Points on a hilly landscape, in no order, each with its height.
From any point a ball takes the steepest step (drop divided by distance) to one of its 2 nearest points. It stops when none of these is lower. Distance is the straight distance between rows; heights are no part of it.
(670) height 85.5: [171 148 139 173 117 112  66  77  80  83 144 129 160 134 163  67 127 123
 107 143 134 120 122  88 153 139]
(963) height 40.4: [138 135 123 133 117 121  98 136 150 112 123  82 177  94 136 104 110 111
 141 102 140 134 136 131 114 128]
(403) height 16.5: [144 109 110 111 114 153 128 117 129 127 140  77 155  92 136  97 154 117
 117 155 163 113 117  94 166 141]
(854) height 81.4: [151 154 151  96 143 147 144 119 129 122 101 131 132  81 107  95 180 107
  97 129 106 119 114  79 194 140]
(227) height 41.6: [144  97 133 177  87  91  87  99  94 131 150 144  94 193 113 176 125 115
 126 176 161 123 169 143 142  46]
(341) height 34.5: [147  97 100 109 105 151 135  96  98 121 183 145 116 185 136 123 126 155
 147 161 163 119 133 112 125 139]
(979) height 77.5: [118 143 159 131 185  95 131 121 154 117  80 186 143  82  73 154 154 133
 128 124 132 131 116 110 120 117]
(278) height 51.4: [121 135 170 143 120  59  82 182 124 130 121 125 115 120 145 162 131 116
 143 106 110 139 177 183  71  87]
(886) height 39.6: [109 172 158 139 134 152 142 127 120 116  97 191 106 145 123  75 112 150
 110  80  34 142 111 122 149 157]
(736) height 45.2: [138 148 131 126 119  96 119 139 108 107 171 149 105 174 158 128 124 151
 157 117 129 123 162 152  53 130]
(563) height 38.8: [151 115 103 150 119 136 112  80  85 112 163 151 126 198 136 116  80 170
 143 147 163 121 106 133  93 164]
(664) height 81.3: [140 126 117  69 100 114 151 141 121 124 188 158  77 151 149 136 184 111
 129 154 139 110 182 122 128  94]
(479) height 58.2: [140 165 120 147 157 158 135 120 103 141 135  51 133 127 177  95 127 155
 121 114  98 125  65 130 195 183]
(995) height 65.7: [139 150  90  86 156 163 188 147 143 127 147  66 126  99 122 150 131 146
 132 134 158 117  65 174 127 185]
(296) height 47.9: [121 160 117  96 173 174 191 129 131 137 107 134 111 127  90 154 141 162
 130 125 103 129  76 138 178 183]
(739) height 29.5: [130  90 106 153  81 134  89 119 127 134 148  77 163 142 155  93 114 109
 143 130 129 125 166  99 148  97]
(590) height 84.4: [168 128 134 132 105 122  93  69  82  97 158 152 126 140 149  61 157 112
 100 162 141 110 134  73 189 126]
(437) height 42.2: [158 151 125 158 112  94  92  94  88  93 180 164 114 188 159 104 107 150
 144 139 145 114 145 143  75 141]
(452) height 51.8: [107 129 155 150 166  88 119 126 127 123  95 216 113 148  88 123 116 166
 135 105  93 134 108 137  93 119]
(435) height 66.8: [115 123 131 103 130 151 152 143 144 144 102 141 123 136 102 108 123 137
 138 101  86 129 130 113 126 126]
(448) height 46.1: [122 172 160 149 157 113 122 111 108 108 104 213 113 145 102  80 118 164
 118 103  67 130  99 131 131 154]
(218) height 79.5: [131 158 157 103 163 117 144 140 155 117  88 169 140  59  83 125 181 108
 105 125  99 119 117  98 159 125]
(602) height 29.6: [137 124 149 113 105 130  86 157 160 132 102 108 179  76 115  84 133  75
 113  71  73 140 155 119 168  99]
(651) height 23.4: [149 105 108  95 119 164 138  97  98 124 168 105 130 124 149 106 167 135
 116 179 172 115 115  87 185 151]
(665) height 36.5: [138 119 142 145 106 110  53 150 151 125 116  84 189 101 135 108 107  88
 135  76 112 149 164 139 133  95]
(803) height 46.3: [139 131 136 154 108  76 109 138 138 120 164 110 109 148 146 190 137 112
 151 154 183 129 183 166  80  73]
(905) height 17.6: [103  81  82 184 103 170  92  89  87 150 176  78 169 119 176  96 120 141
 110 194 166 116 111  79 165 147]
(348) height 32.5: [122 111 138  93 134 184 170 101 103 163 117 178  93 152  77 102 124 160
 115 121  89 129  87  92 187 165]
(856) height 77.1: [106 231 132 120 166 153 183 161 143  99 105 156 111 114 146 143 140 133
 117 100  52 140  92 174 151 186]
(145) height 60.6: [106  82 161 136 138 107 109 155 133 157  68 154 110 151  72 135 128 124
 136 115  93 138 138 124 129  67]
(205) height 63.8: [115 108 140 135 126 123 109 142 127 146  94 136 126 162 103 114  99 138
 150  98  93 136 142 124 109  99]
(762) height 48.7: [143 118 130 129 121  90 122 146 161 117 145  96 136 107 125 161 129  90
 145 133 188 132 159 159  76  96]
(458) height 6.6: [121 110 114 116 112 160 128 121 138 161 112  69 163  81 110  89 133 119
 113 124 127 113 108  81 184 141]
(438) height 80.0: [147 115  85  85 102 134 154 116 132 109 219 141 106 153 155 152 173 135
 143 175 179 115 173 130 135  91]
(738) height 54.8: [118 136 168 114 130  65 106 200 151 135 115 149 127  70 145 156 149 100
 119  95  77 123 160 188  78  97]
(471) height 44.2: [137 133 141 179  94  69  88 119  97 120 169 133  92 172 146 183 134 127
 140 161 158 120 187 167 109  55]
(100) height 37.9: [132 102 156 176  82  91  62 130  98 130 109 109 113 162 112 155 133  96
 124 155 142 137 182 133 154  39]
(262) height 30.7: [122 169 146 130 131 174 148 113 111 135 105 131 112 135 128  79 116 147
 109  91  55 136 102 107 185 169]
(951) height 61.3: [ 92 143 165 120 129 123 160 173 148 141 103 226  83 141 146 117 140 145
 101  87  17 130 124 137  99 125]
(195) height 70.9: [131 125 121  86 147 126 170 150 177 123 111 120 140  60  67 142 146  93
 124 122 146 115 109 145 117 120]
(360) height 75.6: [139 103 147 116 154 106 125 118 141 133 104 153 134 116  83 156 142 115
 135 137 165 127 134 102 113 106]
(846) height 72.1: [119 149 138  90 147 104 159 178 143 130 136 168  96 126 136 154 145 147
 141 112 104 117 145 167  43 134]
(820) height 48.5: [128 126 162 146 129  57  98 148 102 129 139 163  93 152 136 153 134 137
 146 129 123 121 170 160  65  99]
(966) height 52.2: [103 168  98 134 176 157 171 123 129 149 107  89 134 123 107 151 121 160
 142 117 106 129  64 147 199 188]
(630) height 12.3: [124  90  77 165 102 163 112  95 114 118 186  84 160 132 176 111 128 140
 131 184 182 117 139 104 140 131]
(124) height 30.1: [152 124 112  68 120 182 169 114  97 122 183 103  86 134 175 105 181 136
 102 168 157 126 110 100 200 168]
(851) height 24.0: [108  77  96 179  84 147  75  95 108 161 142  76 174 133 152  87  97 126
 123 145 139 116 132  69 156 120]
(302) height 56.8: [127  68 160 160 127  96  92 119 106 151  87 160 102 184  76 160 104 118
 134 143 142 134 140 125 116  73]
(199) height 54.0: [143  91 147 173 137  77  86  86 102 135 112 182 115 185  99 162  83 116
 126 148 169 140 132 133  86 101]
(690) height 17.1: [145  94  83 175 102 136 108  95 142 108 182  93 159 137 172 143 130 111
 137 177 193 125 169 120 124  86]
(54) height 87.1: [143 141 124 159 155 133  99  84 104 112 108 107 167 121 130 126 108 146
 122 140 163 130  89 102 137 154]
(306) height 29.0: [138  72 117 100 119 144 137 110 110 148 144 151 113 177  91 148 118 148
 153 146 159 125 129 108 117 121]
(511) height 19.4: [121 116 132 107 105 155 123 135 154 157  91  98 160  80 100  78 132  94
 112  98  79 123 135  81 188 115]
(587) height 32.7: [ 99  91  86 176 116 152 102 103 126 153 137  56 179 119 161 126  75 145
 134 147 185 134 106 112 107 153]
(156) height 82.9: [148 140 143  61 113 131 153 126 106 117 166 179  79 133 145 107 184 111
 106 146 125 113 154  95 143 131]
(632) height 78.8: [142 117  78  85  96 161 162 134 142 107 205  93 118 134 166 116 163 128
 137 164 172 111 158 135 127 134]
(805) height 28.5: [123 115 122 172 111 102  93 127 127 127 129  96 134 188 149 162  68 132
 162 114 164 154 160 162  61  98]
(210) height 57.7: [130 119 163 104 122  75 118 188 148 140 113 142 110  85 119 147 172  84
 119 125 106 117 165 150 108  77]
(372) height 74.7: [ 71 206 115 130 160 127 171 170 166  91  88 182 136 100 117 145 127 143
 134  94  61 150 106 183 123 171]
(503) height 74.3: [127 139 116  96 149 134 156 148 143 121 132 132 120 141 113 150 116 154
 158 118 146 129 127 150  64 146]
(180) height 18.5: [123 150 152 110 127 196 175 112 107 146 107 169  65 138 119  84 131 137
  91 100  62 130  99  90 205 166]
(562) height 70.1: [ 99 164 127 138 159 127 133 134 150 113  80 155 150 117  98 119 109 153
 141  89  87 146 117 134 126 139]
(267) height 54.6: [119 102 170 129 118  68 108 190 152 145  91 109 109  85  92 176 152  74
 122 133 142 136 157 181 106  62]
(535) height 86.3: [161 123 125 183 130 114  73  66  98  94 124 122 168 130 147 116 108 119
 110 152 172 127 119  85 124 136]
(295) height 20.9: [134  91 102 188 105 119 100 101 153 125 148  73 164 140 163 163  93  97
 137 157 201 147 165 132  98  93]
(940) height 73.5: [139  95 125  76 140 148 158 131 150 144 112 131 132  97  73 143 158 115
 129 140 155 116 123 100 143 124]
(968) height 63.4: [151 179 108 101 154 162 170 151 122 109 151  66 119 127 169 121 137 155
 128 122 129 123  81 168 127 191]
(193) height 21.6: [125  52 122 118 137 138 134 102 127 167 110 146 132 162  74 187  93 136
 152 145 188 143 119 107 109 113]
(46) height 75.9: [124 115  92 101 121 155 153 140 149 133 146  83 136 135 127 132 107 147
 155 124 164 123 123 146  86 152]
(831) height 81.6: [142 162 142  64 126 163 177 152 132 124 133 155  92 116 141 115 165 119
 104 120 101 119 127 115 129 156]
(836) height 56.4: [ 90 123 161 137 157  75 137 165 138 134  98 224  92 141 121 138 140 171
 123  98  49 131 119 155  82 113]
(67) height 69.6: [120 163 154  78 130 113 162 186 148 130 134 178  96  95 162 137 161 114
 112 113  73 111 147 155  72 136]
(173) height 55.5: [119 194 110 145 166 149 149 131 127 125 112  70 143 117 147 120 116 150
 137  96  79 135  75 152 196 189]
(444) height 77.6: [139 115  82  95  97 154 159 149 151 111 175  64 138 107 150 107 133 115
 138 140 164 116 135 152 104 147]
(965) height 37.2: [159 165 127  78 124 193 180 133 101 120 161 102  61 134 195 102 165 121
  88 129 122 125 102 111 186 179]
(265) height 51.5: [129 113 150 130 142  81 121 152 178 134  98 108 142  80  89 162 123  77
 133 115 169 140 138 158  92  82]
(493) height 33.9: [140 102 131 163  87 107  72 134 125 126 133  89 143 153 142 132 119  98
 145 130 138 135 179 128 132  65]
(187) height 79.2: [120 201 146  90 141 161 185 169 156 115 109 164 106  90 137 134 157 111
  98 109  64 120 106 148 136 166]
(367) height 24.6: [126  87 102 197 107 117  92  88 126 131 135  96 147 186 157 168  61 120
 140 146 183 154 155 133  81  99]
(474) height 83.2: [161 149 148 101 115 130 116 103 103 102 140 133 121 110 148  68 180 102
  95 142 123 118 139  68 182 130]
(157) height 21.8: [ 92 102 104 155 135 138 117 103 147 171  86  88 175 106  99 136  70 139
 141 113 156 135 103 102 131 132]
(45) height 61.0: [153 158 122 115 146 160 148 115  92 115 153  92 112 154 169 104 135 165
 126 133 125 124  88 131 147 187]
(86) height 66.1: [ 93 167 170 104 120 120 158 198 166 137 112 211 107  95 190 140 144 115
  99  87  19 120 135 167  82 137]
(720) height 28.3: [ 97  77  97 174 114 128 102 103 153 174 105  59 180 118 136 142  53 112
 135 124 184 149 123 113 103 119]
(841) height 51.3: [129 118 172 167 154  46  90 114 103 131 118 189 103 156 123 170 107 133
 137 134 156 133 143 155  59 103]
(264) height 36.7: [123 114 100 162 103 142  93 127 144 119 147  45 196  92 168  99  91 117
 135 124 164 138 125 137 116 143]
(176) height 41.7: [113 120 129  99 162 164 173 112 123 140 105 179 116 146  62 142 125 177
 137 125 108 135  87 119 152 161]
(188) height 12.1: [105  76 115 135 154 143 133  86 141 173  83 131 157 123  65 172  83 139
 139 132 177 138  99  92 135 128]
(691) height 72.4: [ 74 197 110 158 173 125 150 134 139  93  70 171 146 114  99 136 118 158
 147  93  78 161 101 158 161 169]
(481) height 68.1: [130 153 102  90 139 156 184 151 159 118 128  83 143  69  98 129 130 114
 121 116 130 113  82 164 131 160]

For each start below, name the point where the ball stops.
(951) -> (180)
(979) -> (180)
(762) -> (630)
(632) -> (180)
(856) -> (820)
(535) -> (180)
(736) -> (188)

Call two points neighbours if one is among the 2 nearest of the other. Go from one point of each pair to the other, from neighbour to neighbour, staying as low as possible. Name the highest point that can't be avoided.
(180) and (458) -> (45)
(820) and (630) -> (210)
(188) and (458) -> (963)
